Points, in no order, along strands that fork, close into loops and pass close to each other.
In the rows, 128 means zero.
Points whose rows are less than 110 apart are linked; no others are. Some points are linked to none.
kal: [ 95 157 163 108 113 126 172 158 149 146 108 148 154 129  99 177 110  87
  81 119 162 146]
Geba: [103 108 143 178 152 134 112 112  79  86 116 154 104  77 140 132  78 141
 174 124 119  79]
rikon: [123 133 181 154 133 137 129 133 120 119 106 161 123 120 147 146 121 155
 134 118  69 159]
gupi: [107  58 115 166 207 137 102  96 122 124 116 130 143 116 169 104 139  98
 140 104 132 111]
nel: [121 176 133 112  51 144 152 103 145 159 150  84 125 187 126 111 126 143
 136  84  84 147]
miz: [105 179 144 110 125 157 129 157 153 129 132  93 135 142 103 156 105 123
  72 129 131  84]
ber: [122  92 138  95 124  89  93 108 130  99 112 107  81 154 161 117 168 187
 180 166 110 158]
bub: [155 191 118 148 106 129 166 147 169 119 147  70 136 121  89  94 122 105
 106 147 164  85]
rof: [132 157 138 144 152 102 126 155 138  86 142 137 107 106 140 113 116 151
 125 143 157 105]
pegip: [ 71 112  97  77 149 113 118 104 108 116 159 136 103 163 160 159 120 149
 157  99 131 154]
zoso: [124 151 164 176 128  89 131 105 184  95 113 151 109 112 140  77 134 152
 183 119 138 139]
gul: [133 121 153 145 130 129 156 154 111 130 104 146 139 100 126 156 111 111
  87 129 144 136]
Banad: [104 166 127  85 122 124 139 173 136 157 155 192 168 132 110 185  94  92
  86 111 140 136]
Nuba: [137 119 161 155  87  89 144 138 116 140  96 199 188 113 138 107 104  71
 152 109 137 121]
Fev: [ 99 139  92 123 140 191 137 100 165 162 153 106 144 139  93 154 118 101
  80  84 144 121]
vug: [113 173 158  98  98 139  99 121 167 173 154 189 129 158 113 132 125 138
 157 115  60 146]
zelaz: [111  96 149  92 137  95  95 101 158 122  99 168 103 158 135 131 198 166
 177 157 114 187]
davo: [171  42 107 154 149 120 104 118  76 114 112 171  96  67 142 142 114 154
 169 157 128 163]
bip: [116 184  73 147 138 136 159 143  79 107 186 146 145 150 143 117  80 124
 129  61 120 111]
dagud: [134 184 147 113 140 129 110 148 169 157 157 145 137 179 135 105 140 137
 133 107  64 145]
zus: [135 112 146 105 103 125 125 100 159 141  98 147  92 125 105 148 181 165
 147 159 128 188]
vuzed: [174 120 110 116  82 146 152 100 122 127 104 153  81 125 100 147 199 196
 171 176  91 198]
mor: [136 142 166 137 158 118 158 166 148 143  87  78 172 182 155 102 153  90
  81 105 110 153]
zize: [176 101 125 117 176 137 105 146 148 155 127 134 124 124 127 141 180 139
  95 170  99 174]
pozig: [153 181 121 141  93 108 148 129 168 144 158 151 160 137 117  78 120  96
 152 113 136 115]
Biga: [139 165  94 178 114 118 166 118 113 125 143 143 181 134 132  70 127  84
 154  74 143 106]
Sune: [158  91 140 109  58 129 102 117 117 161 117  98 122 137 133 118 126 127
 134 155  96 112]
ribuk: [187 183 130 128 136 114 121 178 153 145 166 117 154 168 139  77 130 120
 115 132  64 128]
dizo: [137 115 124 100 169 118  96 125 199 152 130  91 119 153 131  98 175 120
 106 145 150 143]
mon: [141 126 104  85 141 126  96 171 109 121 159  76 127 174 164 126 124 145
  90 143  94 113]
lopiv: [ 88 108 130 154 147 153 103  99  68  88 120  94 115 111 142 122  82 129
 173 125 102  30]
zav: [149 137 140 107 128  59 109 133 193 117 137 143 112 134 132  96 159 145
 155 167 160 154]
fef: [147 103 137 132 141 133 132 157  96 142 108 100 164 159 168 127 132 106
  83 108  93 147]
kegog: [196 121 100 180 133 115 160 139 111 108 139 125 126  87 120  90 117 115
 121 137 163 128]
pava: [ 98 117  97 125 129 121 133 141  39  76 140 118 101 112 146 148  63 146
 147 109 167  88]
vud: [186 145  99  98 120 117 131 178 126 148 170  99 151 167 134 115 128 116
  84 144  93 134]
rilup: [179 108  62  90 119 126 120 136  97 148 172 149 119 134 133 144 150 151
 130 152 108 163]
Vov: [169 158 143 107 131 104 120 136 208 154 143 156 115 118  94 116 159 132
 135 175 131 162]
posi: [100 144 114  93  96 100 128 147  83  81 151 134  79 111 137 164  84 176
 146 138 177 114]
lur: [101 135 147  74 111 110 103 139 148 136 131 126 119 158 131 147 133 139
 119 138 123 134]
Gaki: [145 164 141 149  85  59 169 174 100  76 107 104 153 144 143  78 116 109
 139 140 169  94]
Zela: [157 127 107 139 181 125 105 185  75  91 156  99 133 142 166 112 106 134
  90 134 100  88]
bam: [155 155 130 112 105  62 140 174 122  95 137  94 136 167 164  85 126 132
 129 137 144 123]
dito: [103 119 122 159 133 157 128 107 136 156 113 154 188  93 100 131 123  60
 115 111 163  69]
kek: [149 181 114 100 154 142 102 155 151 133 185 146  94 133 107 147 137 178
 116 159  82 137]
Dolig: [108 125 122 126 184 143  92  91 171 142 161 163 100 113 123 135 143 144
 146 121 124 143]
Nofod: [171 121 162 145 126  80 145 172 127 135 104 203 172 112 140 123 118  91
 126 139 120 170]
Tadi: [131  95 141 123  54 140 173  97 121 158  94 133 111 102 100 167 134 132
 121 128 163 186]
Nabi: [ 99 158 142 163 109  95 160 148  79  71 102 117 153 113 138 111 109 118
 140 113 181  82]
vegar: [188 162 136 170 116 117 183 150 143 102 130  73 108  94  99  93 121 130
 104 163 167 122]
Tigeg: [138 115 103 178 186 188 125 108 139 143 142 121 138  87 108 127 119 102
  92 113 132  93]
Zuta: [100 205 155 156 140 105 199 153 143 100 116 128 160 158 143 117 126 115
 113  69 149 164]
Dile: [140  73 160 117 131 141 124 102 136 156  70 121 113 151 127 144 201 150
 126 145  85 205]
gaso: [138 142 142 112  81 151 186 131 159 136 112  60  93 112  71 172 134 148
  70 161 165 160]
gib: [132 130 101 122 158 175 106 102 144 163 176 193 106  95  98 175 129 145
 127 131 102 151]
goru: [133  98  87  91 126 175  88  98 118 180 181 162 120 119 114 160 112 128
 134 135  81 117]
Pusot: [102  84 135 136 115 160  96  89 131 164 123 172 143  83 109 148  95  81
 137 125 137  71]
bizo: [ 91  88 100 107 106 143 145 100  56 107 126 103  81 107 140 177  76 149
 153 101 162 133]
vivu: [137 101 162 130  44 143 144 104 133 166  95 117 133 114 106 136 117 112
 119 132 128 132]
bet: [112 127 133 163 123 170 104 102 119 117 124  79 123 102 113 107 111 125
 133 141 124  32]
zan: [ 96 101 111  79 113 127 122 100 102 148 137 159 121 173 149 155 149 146
 168 106  84 185]
Zoma: [159 141 146 109 126 121 135 165 143 170 138 210 161 107 109 164 115  94
 106 147 108 162]
mifa: [118 168 200 142 110 128 104 132 162 145 117 206 124 111 112 140 110 143
 153 133  67 138]
perem: [ 80 214 144  90  97 125 129 164 147 109 153 101 135 173 121 140  93 132
 103 115 128  76]
sabu: [128 109 161 145 112  97 141 142 114 112  69  83 177 147 160  84 143  88
 121 123 148  96]
Sanet: [120  48 110 108 177 124  86 124 128 131 114  95 129 111 151 133 139 101
  92 152 186  95]
vep: [146 173  86 101 184 134  96 169 143 118 203 143 112 127 126 139 110 152
  93 147 117 103]
Kezo: [129 121 154 174 142 102 109 113 134  77 107 103 106 126 168  73 128 162
 177 128 115 110]
Zazok: [121  73 113 120 140  95 104 109 144 130 113 142 146 101 137 108 135  83
 130 140 214  99]
Mibor: [102 163 124 139 161 168 118 151 127 131 128 104 178 138 113 134 111  90
  77 112 113  58]
med: [128  69 150 122 102 134 100 127  59 121 104 129 101 107 148 167  93 154
 146 156  81 122]
Kinit: [154 168 142  79 132 131 101 147 178 156 146 177 110 141  90 151 171 161
 134 183  81 164]
Ginon: [ 67 155 101 143 157 197 150 115 134 127 123  96 171 136 101 157 109  93
  75  71 153  88]
dubu: [162 114 152 151  90  94 151 149 136 129  86 110 168 105 118  90 130  74
 120 163 171  93]
gesa: [159  67  97 115 148 113 112 130  74  97 110 165  81  94 145 166 154 188
 169 179 126 184]
Lifar: [136 139  82 163 166 137 126 162  44  90 164 116 145 145 153 103  88 123
 125  92 108  80]
pidos: [138 131 159 198 151 141 170 157  81 104  84 125 168 102 129 126 113 100
  90 110 129 111]
kegis: [151  78 154 141 126 102 131 123 173 141  77 114 138  98 121 107 152  91
 114 163 191 133]
mola: [177  96  83  83 156 146 101 152 117 171 159 148 141 124 119 165 150 125
  86 169 106 158]
fik: [133 100 137 115 128 161  92 111 172 185 128 153 138  93  92 148 125  90
 101 149 136 103]
lafe: [ 88 122 194 120 125 126 107 125 145 124  93 138 106 126 128 157 132 148
 123 136 118 138]
sipu: [139 132 180 198 128 119 165 150 115 125  66 168 192  94 117 116 119  69
 119 115 128 113]
dakoz: [104  44 133 139 186 139 106  92  99 139 101 137 128 133 176 141 141 115
 146 103  97 160]
pive: [127 144  85 148 127 132 131 128 124 139 132 107 207 121  95  91 139  57
 114 124 173  50]
Pul: [ 70 128 114 149 129 131 147 124  66  80 113 125 139 102 132 144  88 113
 135  96 184  74]
niv: [ 98  88 136 160 169 112 114  84 150 125 108 162 142 117 160  98 142 106
 164  93 158 138]
Kitef: [152  91  92  90 127 170  75 101 117 158 167 110  87 131 120 142 137 166
 141 172  58 119]
kobug: [152 180 109 192 151 137 142 123 153 143 135 133 198 102  82  65 144  64
 136 127 143  63]
Miv: [ 97 103 151 121 174 141 104  94 183 146 118 169  97  90 102 161 158 139
 121 139 163 162]
fetug: [145 166 165 149 143  60 137 150 172  74 121 143 101 110 141  96 136 162
 154 154 162 149]
deve: [ 87 102 126 114  93 156 163  91  96 134 114 125 102 120 119 186 117 147
 130  94 144 178]
zup: [131 107 179 134 124 113 139 125 139 142  79 115 139 165 158 116 172 137
 126 107  89 198]
rut: [106 136 192 126 110 113 159 138 161 152  67 102 152 170 135 123 155 101
 106 102 129 179]
Fatun: [152  79 123 164 134 105  95 126  89  81 117 157  81  63 143 121  89 162
 181 157 137 110]
batuv: [126 115 167 155 146 107 104 141 128 108  96 112 148 143 168  85 132 119
 136 129 114  98]
zede: [135 159  97 122 154 120 120 165 118 107 168 135 132 111 117 137  95 121
  97 141 166  77]
viri: [163 109 102 140  91 168 140  78 113 133 132 104  66 108 112 133 150 198
 173 144  87 173]
Zogo: [ 83 219 185 146 114 133 142 160 129  94 111 116 149 147 124 128 101 139
 119 109  99  75]
pinot: [172 116 138 105  93 145  87 136 130 151 143  95  99 135 119 125 135 162
 119 183  61 109]
dupo: [146  98  70  72 147 116  97 161  71 119 168 116 117 152 164 151 121 151
 116 148 104 137]
bovok: [121 131 131 199 149 102 157  90 152 100 113 145 139 115 151  66 145 122
 177  83 159 139]
gon: [ 85  65 132 110 163 153  92  99 127 121 115  91  88 112 135 161 121 134
 114 148 152  94]
Gafip: [ 55  86 155 107 173 140  75  84 160 134 113 110 108 144 147 130 130 118
 145 121 132  89]
rim: [184 129  95 197  94 105 176 120 102 118 129 136 155 107 122  65 113  94
 155 101 162 132]
Pogoz: [120 156 142 144 149 156 142  99 199 169 131 120 132 149 107 113 159 116
 113  89 123 171]
tanuf: [155 129 129 117  88  75 127 161  97  76 125  65  95 141 163  97 115 165
 132 160 159 109]
fonab: [120 105  90  62  87 148 126  81 116 151 133 141  99 179 113 155 196 168
 171 140  93 179]
povop: [171 123 152 171 102 172 168 112 127 163 110 160 120  81  88 158 131 135
 115 127  95 193]
voda: [ 77 150  96  97 157 110 119 122 110  88 180 144  83 126 147 154  94 167
 156 109 163 117]
kitaf: [123  91 107  84 148 126  93  96 176 174 134 131 125 157 126 120 192 120
 137 129 136 176]
fomu: [ 77 128 144  48  94 113 103 129 112 114 125 105  88 181 136 170 142 178
 139 149 105 145]
Bis: [ 75 211 158 172  98 131 177 139  99  77  96  87 156 130 114 119 112 132
 126  97 144  73]
kon: [134 110  95 100  68 145 132  84 107 134 150  74  78 140 127 134 128 174
 158 131 123 144]
molen: [128 220 102 138 108 124 172 145 160 127 168 121 172 138  93  99 111  87
 120 110 158  87]
gam: [126 102  99 189 137 151 167 122  42 108 123 165 139  83 134 134  72 111
 148  73 147 123]
Vomel: [ 94 130  90 138 130 188 154  99  95 121 146  78 115 141 135 151  95 136
 108  71 120 122]
Vilus: [140  76 105 104 144 106 104 127  73  97 129 124  82 132 170 137 136 187
 182 155  94 161]
Masi: [109 124 151 100 156 144 112 120 208 166 118 136 113 106  77 158 148 105
  87 153 179 133]
ponas: [143 170  72 105 131 160 140 143 172 173 180 121 170 155  99 126 111  80
  82  98 127 113]
tamu: [ 87 187 106 150 129 127 188 135 104 102 147 134 156 152 149 128 104 119
 122  41 149 144]
Bup: [130 108 106 100  92 110 119 111 131 113 137  68  89 140 142 112 134 157
 138 146 164 124]
pog: [135 102  87  69 108 151 125  91 153 181 131 107 125 195 111 135 209 137
 127 126 110 197]

A fork is a point with three links, a tip a point with one. Leave the first point through the second and follow the links. Name the first fork or tip that comes.
bet, lopiv -> zus
fomu, lur -> mon
Gafip, gon -> zoso
pive, dito -> pava
deve, Tadi -> kobug

How many points has the smallest loop of links through each point below? Write none if it is on no loop.
fetug -> 8
sipu -> 8
kegog -> 7
